Points on a hilly landscape, in no order, each with its height.
From any point a ball rolls to the lowest of the 2 points nearest to it. It stops when none of these is lower. Distance is the straight distance between rows; heights are no part of it.
Z_505 (h 25.0): -8 12 15 -5 4 14 3 9 -3 -7 11 -8 -2 3 0 0 -7 -19 29 15 3
Z_398 (h 53.0): 15 -4 -23 -11 -14 33 -6 13 2 12 -17 0 3 20 1 17 -18 -11 -16 11 -7
Z_657 (h 57.0): -14 15 -35 13 -3 0 -14 -21 -15 10 -13 -12 8 16 4 11 6 14 11 -11 -43
Z_124 (h 33.4): -18 -4 43 1 -3 -13 1 16 -8 -6 20 4 -19 -22 -10 -17 3 -2 -11 -7 27
Z_166 (h 40.4): 8 -4 5 -7 -5 -8 -1 -11 -6 -22 5 -7 1 13 13 4 -5 -1 6 10 3
Z_247 (h 28.6): 19 -12 14 5 1 12 -2 6 -19 6 -6 8 1 -16 25 -4 -5 -21 7 11 26
Z_929 (h 19.2): 10 0 -4 6 -1 29 3 -4 -17 -16 -3 16 -3 -16 5 12 -2 2 8 -6 -13
Z_383 (h 37.4): -14 -9 23 -10 7 -22 -5 11 -14 -20 33 -11 -16 -6 -14 -9 1 12 -12 2 17
Z_964 (h 22.2): 13 -9 -11 3 8 22 5 17 -10 -4 -22 16 -13 -7 -3 -3 -13 10 3 -18 -16
Z_81 (h 14.8): 20 16 -18 -8 -3 17 5 1 -27 13 20 -5 -6 10 -3 15 -10 -17 -2 26 15
Z_652 (h 25.4): 7 -5 -5 -8 12 10 -14 30 25 11 -9 9 2 -6 -8 -20 -10 -6 -4 -13 -5
Z_117 (h 54.9): 5 14 -21 -12 -6 -12 2 -5 -18 -13 23 -18 7 31 -11 12 4 3 -16 16 15
Z_273 (h 25.5): 13 -21 -3 -3 16 16 13 22 -2 -1 -15 -1 -3 -14 12 -8 -17 -4 8 0 -5
Z_724 (h 35.1): -23 15 13 15 0 -21 -6 -3 26 12 -2 7 -4 5 -18 -7 17 6 5 -11 10
Z_560 (h 23.9): -10 -4 14 10 6 -10 23 6 20 9 -13 1 -11 -30 1 -25 -2 9 13 -27 -8
Z_678 (h 29.6): -21 -4 -13 28 7 -45 2 -6 7 5 9 -6 1 5 -2 -9 22 32 -7 -29 9
Z_297 (h 29.4): -15 2 20 20 -6 -9 20 -11 15 -4 -6 19 -7 -38 -12 -12 10 14 7 -19 4
Z_205 (h 66.9): -21 1 14 8 6 -23 1 -32 15 -9 -11 7 13 15 -1 2 7 17 7 -13 -8
Z_901 (h 20.5): -14 -10 29 -2 13 -29 9 4 23 12 6 -4 -2 -17 -1 -29 -4 4 -5 -9 20
Z_323 (h 43.4): -5 10 -3 -10 -26 12 10 -12 -16 -20 5 -12 3 12 15 20 -8 -13 8 17 -1
Z_661 (h 59.2): -24 10 -13 20 4 -13 -18 -37 -13 19 -18 2 10 13 18 12 17 -2 13 -7 -32
Z_159 (h 61.6): -4 -3 -11 -4 9 -10 -10 -36 -7 -5 -16 -1 15 13 13 12 11 -3 11 -6 -25
Z_542 (h 33.3): 18 -8 8 4 18 -1 -8 -7 -21 4 3 15 1 -13 4 -4 1 -4 7 -7 16
Z_773 (h 55.7): -11 17 -23 9 -16 22 -8 -11 -2 4 -14 -6 10 10 13 11 -6 0 5 -1 -36
Z_759 (h 16.3): -6 -7 40 3 -3 8 20 17 -5 17 -14 14 0 -21 15 -21 1 -18 6 -4 21
Z_371 (h 20.4): 11 -5 -7 -10 5 38 26 26 -8 4 -1 1 -12 3 -1 17 -21 -20 6 20 -2
Z_986 (h 73.5): -2 -13 -19 5 13 19 -12 -4 -14 9 -27 3 5 2 25 9 -4 -6 20 0 -33
Z_631 (h 56.3): -4 3 -17 -17 -1 -8 -3 -7 -21 -24 17 -4 9 33 -26 16 20 29 -17 17 -4
Z_305 (h 28.4): -9 5 10 24 9 -8 6 -27 -1 14 -7 28 10 -21 -9 1 33 10 8 -13 6
Z_209 (h 22.3): -4 1 17 14 -1 -7 2 -14 8 7 -8 18 9 -19 10 1 15 -14 14 -7 6
Z_847 (h 18.7): -9 -4 -7 18 2 -31 -17 -4 2 6 10 -6 -2 19 1 -9 1 18 -17 -27 21
Z_54 (h 37.3): -8 -7 10 28 10 -33 7 -5 -8 9 17 4 7 -4 0 -6 23 19 4 -22 28
Z_814 (h 50.8): 5 6 3 -19 -4 13 -13 9 -10 -7 4 1 3 33 -15 11 -10 -16 -10 22 10
Z_218 (h 35.7): 6 -6 -7 -7 0 -23 -8 -3 3 -13 22 -6 5 -2 -19 -5 22 21 -24 0 17
Z_836 (h 16.6): 15 -6 -12 -12 -12 33 4 -5 -16 -9 -9 5 6 -15 13 24 6 -12 15 19 -22
Z_207 (h 34.8): -11 -13 13 0 2 -14 -10 6 13 -12 2 -9 -21 2 -1 -4 -16 11 -23 -19 15
Z_24 (h 30.1): 11 5 23 5 -17 -11 3 -8 8 0 3 19 1 -25 4 -8 23 -7 -6 -3 25
Z_523 (h 18.0): 18 4 -1 -4 -3 26 20 15 -31 2 8 -5 -13 -4 14 16 -4 -22 10 23 12
Z_948 (h 28.5): -5 3 26 -2 11 -11 11 22 4 -4 17 -6 -13 -27 -2 -32 -4 2 2 -11 8
Z_53 (h 31.6): 6 -15 11 11 8 -22 -11 -8 12 3 -12 8 -8 7 10 -3 -12 10 -12 -23 14
Z_322 (h 47.2): 8 16 -7 -3 -17 21 -17 -6 -9 8 4 3 10 2 11 20 9 -32 4 31 -1
Z_767 (h 16.2): -19 -1 32 21 5 -16 42 -1 29 31 -16 6 -8 -41 -4 -23 -2 2 7 -9 2
Z_337 (h 63.4): 8 -4 -11 -11 -1 2 -13 -23 1 -9 -23 2 22 10 -1 4 -4 12 -14 -2 -20
Z_639 (h 52.0): 5 16 -14 -20 -12 36 3 -2 -16 1 -5 0 2 30 -8 24 -24 -9 -15 22 -7
Z_333 (h 69.1): -15 5 -10 14 2 -21 -6 -23 23 14 -19 -1 5 22 -5 -4 6 13 11 -14 -24
Z_82 (h 36.1): 16 -4 6 -19 8 -17 -3 -4 -3 -12 19 -16 3 -13 3 -6 9 -3 7 12 3
Z_820 (h 10.1): 25 7 -27 -9 -8 2 7 4 -5 4 23 -7 -4 -4 -10 6 -4 0 -11 12 0
Z_680 (h 41.3): -30 -2 18 14 12 -35 -3 -2 42 13 6 -9 -8 1 -15 -7 5 14 -13 -19 4
Z_335 (h 30.3): 0 -2 9 4 8 -31 -1 2 5 5 26 -9 0 -13 -4 -21 20 11 -13 -8 19
Z_391 (h 53.5): 14 -1 -10 -20 0 -7 7 -2 -16 -10 25 -18 -22 24 -17 23 -11 3 -19 25 16
Z_144 (h 14.1): 9 -13 -15 -2 -10 31 12 18 -7 6 -4 -11 12 -12 28 23 -1 -22 15 26 -14
Z_597 (h 29.5): -18 13 15 -2 1 -5 1 11 16 -2 4 1 -1 2 -11 -16 6 -9 13 -1 -3
Z_994 (h 26.6): -9 -1 -14 -5 -7 -1 5 5 6 -26 22 -18 -22 -5 -5 -1 -17 24 -11 -10 -2
Z_545 (h 31.3): 17 -9 -2 -30 -5 4 1 12 24 -8 6 -14 3 -11 3 -7 -5 -3 0 14 -5
Z_489 (h 40.2): -11 6 -8 2 12 -7 -15 -16 -24 -8 4 1 11 33 -8 9 22 9 2 -3 -2
Z_396 (h 72.5): -16 -1 -8 10 18 -1 -8 -7 5 14 -26 -4 -1 6 16 -3 -3 -14 36 -6 -39
Z_481 (h 71.1): -9 9 -5 4 19 -11 -4 -7 13 12 -10 -8 0 0 -1 -19 8 2 26 -13 -28
Z_221 (h 22.4): -3 14 -11 -5 5 25 12 19 -12 5 15 -13 -13 -2 -9 5 -18 -16 22 12 -10
Z_610 (h 49.3): 3 14 -2 -13 -10 10 -22 -18 -23 1 -4 5 17 24 -4 17 5 -9 -9 23 0
Z_752 (h 33.1): -8 -7 15 16 10 -17 4 -21 10 -5 -6 21 -9 -16 -13 2 20 26 -2 -22 10
Z_358 (h 64.9): -4 -7 11 -19 9 -10 -10 -22 18 -15 -10 9 7 7 -8 0 5 12 0 -3 -16
Z_642 (h 23.3): 17 1 0 4 -27 9 2 10 -4 2 3 -3 4 -5 16 3 -10 -18 -4 9 27
Z_935 (h 27.8): 22 2 -8 -26 -20 18 -8 11 14 -6 -4 7 8 -9 -9 8 -3 -4 -14 12 -9
Z_421 (h 45.2): -10 24 -19 0 -15 20 -3 -17 -25 -5 17 -14 7 15 18 29 4 -21 2 30 -13
Z_349 (h 37.1): 4 0 -4 11 20 5 -18 -13 -18 -1 -2 16 4 10 -12 -4 4 8 3 -9 -2
Z_666 (h 54.5): 18 -8 -9 -12 3 10 -12 7 4 4 -21 5 -5 18 1 4 -26 4 -16 3 7
Z_33 (h 29.7): -5 -10 11 11 17 13 1 36 10 3 -10 -2 -14 -3 0 -22 -25 -6 11 -9 -1
Z_649 (h 52.2): 0 1 10 -21 -1 5 -2 16 -2 -19 20 -13 -20 15 -18 5 -18 -4 -10 18 10
Z_96 (h 15.9): 15 6 -21 9 -1 1 6 8 -11 -3 20 -14 4 -19 3 -12 4 6 5 -6 -4
Z_474 (h 54.3): 9 5 -32 -5 -27 24 -3 -1 4 4 -26 -3 19 13 14 12 -5 3 -16 -5 -19
Z_58 (h 14.2): -13 3 15 20 -4 7 18 11 1 7 -10 3 2 -21 15 -12 -1 -16 26 -11 6
Z_267 (h 24.5): 4 13 -4 -10 -12 13 -18 -2 14 -2 -3 10 4 0 -25 -2 6 5 -17 -2 -4
Z_397 (h 56.4): 25 -14 -6 -21 -1 6 7 15 3 -4 -3 -9 -8 17 12 13 -28 -9 -12 25 6
Z_232 (h 39.5): -4 -2 -11 4 8 -19 -8 -7 -12 -7 9 2 23 13 -13 5 35 28 -11 -5 -1
Z_676 (h 21.9): 12 -6 -10 -2 -9 -12 3 16 10 -12 20 -12 -7 -23 -2 -16 -7 11 -16 -5 5
Z_884 (h 18.2): 14 -13 -2 -4 -19 22 11 30 5 4 -9 0 7 2 22 10 -5 -29 6 14 12
Z_458 (h 30.2): -2 -2 -11 -4 0 -10 -12 4 -3 -19 7 -3 -14 16 -14 0 -15 19 -26 -10 2
Z_186 (h 5.7): -11 -14 43 10 -1 -10 30 13 28 25 -13 12 -1 -25 6 -25 -4 -15 2 -3 17
Z_20 (h 19.3): -1 6 -1 3 3 6 -17 -1 32 18 -20 17 8 -1 -13 -4 3 3 -3 -15 -10

Where does a ball stop that starts at each point below?
Z_724 | Z_820
Z_159 | Z_20
Z_666 | Z_20
Z_986 | Z_20
Z_489 | Z_144
Z_649 | Z_20

Call two points neighbours if one is among the 2 nearest of the other. Go from one point of each pair to the other, from neighbour to neighbour, staying as low as possible. Name the highest point that can't be avoided.
Z_335 and Z_847 | Z_54
Z_820 and Z_20 | Z_489
Z_820 and Z_847 | Z_207
Z_144 and Z_20 | Z_33
Z_58 and Z_186 | Z_759
